Each row is a point on a landscape with many valleys, with its height.
From any point a ball takes the steepest step (drop divided by distance) to one of its 5 nearest points. It stops when none of these is lower. Distance is the straight distance between rows; heights are no part of it.
j285: [153 126 104 114 137 166 156 124 155 129 129  73 187 138 156 144 124 160
 136 160]  (h 18.3)
j468: [119 151 123 131 103 145  87  85 123  92 101 178 180 165 109 144 105  69
 124 142]  (h 16.5)
j807: [118 135 146 132 102 107  73  95 123  96 115 213 133 140  95 125 136  64
 117 117]  (h 6.9)
j359: [155 148 163 121 177 122 130 113 109 130 152 133 141 138 120 179 155 153
 121 110]  (h 4.2)
j517: [110 135 114 130 100 131  77 156 115  93 110 173 115 102 107  97  94  92
 149 123]  (h 7.2)
j260: [141 113  83 129  95 166 142 141  99 116 111 136 188 114 121 135 128  99
 158 149]  (h 29.8)
j729: [154 150  94 132 125 200 116 119 121 130 105  95 206 119 152 155 116 109
 155 123]  (h 31.6)
j485: [123 114 164 133 150  99 147 129 103 127 160 171 105 123 106 132 159 137
 101  99]  (h 24.3)
j657: [158  75  51 124 119 162 166 125 121 118 149 112 199 158 117 179 148 139
 144 171]  (h 19.3)
j445: [ 91 134 145 114 110 144 112 189  96 115 139 142  55 109 113  81  97 143
 158  89]  (h 84.8)
j368: [ 85 112 123  98 136 117 139  96 171  89 111 119 165 192 120 134 117  90
 121 157]  (h 9.8)
j784: [128 106 123 112 126  92 135 189 123 137 162 104  95 119 131 109 102 140
 127 161]  (h 30.6)
j587: [158 162 160 146 123 173 104 102  74 127 115 168 178  84 126 145 117 116
 149  99]  (h 32.8)
j714: [103 154 116 127 100 168  88 133 148 128  73 115 136  95 158  81  93 102
 164 115]  (h 26.5)
j215: [121 150 164 134 183  81 148  99 133 109 136 145 105 149 119 146 139 139
  98  98]  (h 13.4)
j613: [150 134 135 158 101  96 153 119 162 197 157  34  87  97 168 100 109 146
 115 179]  (h 21.2)
j975: [109 117 105 117 121 143 126 158 152 157 100  87 111 129 153  78 119 149
 155 149]  (h 9.4)
j528: [ 76  97 106  96 115 112 143 139 151 106 123 127 135 169 115 123 103  88
 132 148]  (h 4.8)
j527: [173 135 140 135 131 116 162 127  90 133 211  94 150 141 110 199 131 148
  91 135]  (h 22.6)
j626: [138 107 111 138 102 127 116 121  67 119 107 199 151  96 100 118 110  76
 138 118]  (h 39.5)
j442: [129 125 130 121 135 150 107  86 104 102 132 148 193 163 115 166 123 119
 131 119]  (h 16.6)
j322: [103 103 107 112 120  64 145 153 158 131 162  89  82 154 139  93 112 135
 103 181]  (h 21.1)
j921: [151 184 176 130 161  94 145 104 129 116 145 103 105 136 138 164 138 156
  88 119]  (h 10.9)
j16: [ 98  87 151 112 141  79 151 145 112 113 158 166  95 152  85 136 150 123
 101 133]  (h 25.4)
j716: [183  58 125 156  96 117 146 128 175 183 150  69 106 124 147  85 108 155
 120 191]  (h 17.8)
j447: [124 110  92 130 105 157 112 150 120 151  92 141 157  98 132 104 113  89
 154 143]  (h 32.4)
j472: [150 186 147 122 150 112 146  99 178 144 138  24 130 120 167 153 130 145
 115 151]  (h 12.8)
j632: [118 109 101 129 103 169 126 125 178 153  76 101 152 118 173  88 113 133
 160 145]  (h 19.2)
j656: [100 133 112 125  76 101  62 136 138  75 101 193  93 137 101  85  86  75
 151 131]  (h 41.7)
j325: [119 179 139 120 158  77 157 120 173 116 130  50  84 133 147 121 111 118
  92 139]  (h 18.7)
j965: [152 147 120 103 138 127 138 122 186 146 117  55 142 111 163 121 125 151
 137 163]  (h 17.3)
j797: [ 90 112  97 120  98 140 120 156 141 113  97 139 142 133 129  96  96  88
 152 143]  (h 20.4)
j28: [ 93 182 152 171 145 147  64 133 141 124  83 192  27 109 127  79 136 138
 121  28]  (h 63.6)
j262: [166 201 140 122 157 136 146 107 144 126 154  36 144 104 141 164 127 163
 106 133]  (h 4.6)
j543: [165 182 152 120 172 138 114  93  99 124 161  71 159 160 144 191 134 171
 121 108]  (h 11.1)
j11: [ 94 138 144 123 144  86 128 159 150 114 136 105  57 142 132 113 116 147
 105 110]  (h 34.9)
j899: [151 120 102 114 135 152 144 115 101 117 163 107 188 153 113 183 145 143
 135 139]  (h 16.1)
j540: [ 82 158 161 142 155 114 107 134 142 120  95 151  52 137 120  93 134 142
 110  57]  (h 50.4)
j33: [117 156 170 168 126 147 103 111 113 154 110 192  74  76 110 118 168 134
 129  43]  (h 53.6)
j434: [143 146 120 108 116 170 134 161 105 158  97 107 152  74 170 116 118 124
 150 119]  (h 37.1)
j187: [127 144 172 141 146 103 130 156 122 128 132 163  71  85 122 130 144 156
 129  65]  (h 48.7)
j524: [113 113 103  94 142 120 151 114 189 132 119  92 152 148 157 127 131 125
 137 167]  (h 16.7)
j809: [ 67 102 125 124 118  98 115 153 120 104 117 187  91 155  93  98 102 112
 141 105]  (h 37.6)
j10: [131 122  93 131  96 183 123 149 127 140  93 121 201  99 141 128  98 108
 152 143]  (h 22.4)
j479: [165 160 157 111 160 122 145 142  98 147 142 126 113  87 133 142 129 159
 116 107]  (h 29.0)
j684: [109 141 155 169 134 144 112 184 101 133 138 189  18 101  97 107 132 166
 140  75]  (h 68.2)
j440: [119 119  90 144  69 176  78 172 145 142  74 132 138  94 142  69  92 105
 175 146]  (h 23.9)
j633: [133 161 167 149 119 137  76  73 108 115 115 201 155 134 117 153 162 114
 146  83]  (h 25.1)
j503: [160  40 109 135 123 136 162  92 199 144  99  90 158 144 159  80 127 148
 135 173]  (h 17.2)
j724: [145  92  70 136  84 184 117 174 102 156  96 134 170  92 136  97 113 113
 158 156]  (h 29.4)
j353: [117 189 180 138 174 100 126 119 132 123 107 106  51 111 135 105 133 164
  89  73]  (h 59.3)
j721: [115 189 150 115 155 138 115 147 121 134  92  91  93  90 157 115 112 139
 137  86]  (h 54.3)
j413: [110  81 102 116 124 108 139  93  87  79 141 180 146 180  83 164 143  73
 101 144]  (h 22.1)
j606: [123 131 122 113 124 163 121 138 166 163  88  61 147 102 175  85 129 147
 148 136]  (h 23.4)
j557: [117 154 130 119 110 156 108 117 121 118  95 140 163 127 139 147  91 107
 136 121]  (h 26.3)
j390: [156 125  87 102 149 138 135  99 147 110 147  68 202 204 130 176 122 150
 136 150]  (h 17.4)
j178: [140  28  88 141  95 136 124 145 156 156 101 105 117 159 123  73 110 146
 171 172]  (h 22.7)
j330: [110  95 109 119 137 142 129 102 206 131  75  61 145 164 163  89 123 134
 162 159]  (h 17.1)
j126: [149  77 116 130 119 141 121 124 181 166 101  75 129 125 165  83 119 163
 152 164]  (h 12.7)
j176: [ 96  79  73 126  90 151 126 157 141 157 118 121 112 158 133  73 105 114
 161 165]  (h 29.1)
j486: [174 150 145 122 148 186 126 143  49 147 133 173 170  72 119 162 152 127
 145  83]  (h 43.0)
j882: [188 132  96 133 124 141 168 131 119 137 194  71 194 132 125 181 138 154
 119 161]  (h 22.9)
j370: [159 105 115 131 136 144 159 138  68 116 150 168 160 144 106 173 146 129
 120 144]  (h 22.0)
j884: [ 70  90 116 105 110 104 133 170 120 110 138 137  82 164 110  88 109 131
 129 148]  (h 23.5)
j256: [ 98 124 131  99 148 108 125 157 156 123 112 102 118 139 143 108 116 132
 129 137]  (h 19.1)
j115: [128 159 159 160 171 115 144 103 123 154 160 185  99 119 127 176 216 158
 118  89]  (h 26.0)
j151: [138 170 156 173 168  85 134  77 140 147 182 137  99 161 120 181 200 182
 105  97]  (h 26.1)
j202: [157 181 178 120 169 161 128 118  97 135 118  98 145  90 154 155 131 156
 134  92]  (h 32.1)
j231: [132 100  83 119 132 165 157 124 171 126 120  90 191 166 134 138 144 133
 148 171]  (h 13.2)
j635: [ 97 120 158 167 119 127  92  95 127 127 115 220 105 121 101 121 163 100
 116  81]  (h 31.5)
j821: [140 138 163 150 143 152 120  93  97 147 129 186 143 128 120 165 173 138
 131  92]  (h 14.3)
j314: [116 173 150 161 164 115 102  69 120 134 131 159 117 153 136 169 204 166
 133  67]  (h 24.0)
j930: [179  48  86 144 106 148 180 104 168 145 136  74 171 131 121 120 152 163
 115 204]  (h 21.3)
j60: [144 147 130  98 156 118 160 130 126 112 149 100 153 144 145 160 141 139
 113 147]  (h 10.6)
j755: [100 122 148 108 122 113 122  99 117  99 113 186 149 157 105 137 126  89
 115 116]  (h 16.0)
j118: [109  97 105 140  77  95  94 121  98  80 111 223 117 125  76 110 115  52
 130 128]  (h 30.7)
j851: [ 64 145 132 119 122 102  91 105 152 102  93 154 110 159 117 104  83  89
 119  89]  (h 44.2)
j110: [137 141 144 112 121 124 132 188 102 155 145  87  78  77 156 106 120 160
 142 138]  (h 51.9)
j949: [125 130  95 135  91 165  94 117 174 122  63 128 178  94 163  90  90  98
 168 158]  (h 8.3)
j618: [ 95  80 105  99 132  64 164 145 155 104 140 133 103 171 108 115 122 109
 115 185]  (h 13.6)
j221: [130 106 153 128 170  73 158 105 128 125 177 150  98 163 106 166 159 144
  71 135]  (h 20.8)
j337: [188 152 134 129 128 130 153 127 111 139 167  59 140  85 158 148 128 140
 106 157]  (h 25.2)
j49: [112  75 119 128 120 137 130 117  72 107 138 205 127 137  89 146 148  77
 117 122]  (h 25.7)
j73: [129 149 162 154 174  79 159  95 144 124 151 153  49 125 116 141 172 152
  85  85]  (h 23.6)
j206: [132 126 136 149  96 122  82  85  95  98 116 240 154 126  97 131 150  84
 128 110]  (h 21.9)
j82: [131 101 106 101 132  93 155 159 115 122 160 114 125 135 127 129 127 125
 107 164]  (h 17.5)
j592: [103 135 148 107 122 134 125 148  94 128 119 146 129 103 119 115 109 107
 136 110]  (h 46.0)
j939: [107 124 140 128 124  69 130 183 143 105 185 137  40 152  97 111 120 146
 106 130]  (h 8.0)
j704: [171 149 147 111 136 147 136 134  76 140 159 114 155 117 125 180 136 170
 117 118]  (h 10.8)
j585: [106 105 153 156 121 123 107 149 111 134 130 206  88 102  82 115 144 109
 130  76]  (h 49.2)
j249: [130 157 146 131 132  71 164 143 120 136 179  95  94 111 136 146 131 144
  83 140]  (h 19.8)
j525: [106 149 138 105 166 116 124  82 129  92 134 119 138 203 120 172 137 137
 113 114]  (h 12.6)
j316: [164 132 130 157 102 118 170 144 134 182 194  53 119  95 146 140 117 131
  98 172]  (h 25.3)
j362: [124 136 134 139 111 150 111 149  71 128 120 181 137  84 118 126 115 101
 139 101]  (h 48.8)
j336: [178 100 112 121 113 143 162 168 146 170 147  74 159 106 150 119 129 138
 123 174]  (h 24.5)

Call two points neighbours if one is among the 5 nearest of the other. Go from one point of each pair to the other, from neighbour to neighbour, staying as low as possible. Name the highest point that can't be avoided.
j262 / j975 -> j330
j262 / j517 -> j797
j359 / j939 -> j322
j262 / j807 -> j755
j807 / j949 -> j632
j262 / j528 -> j525
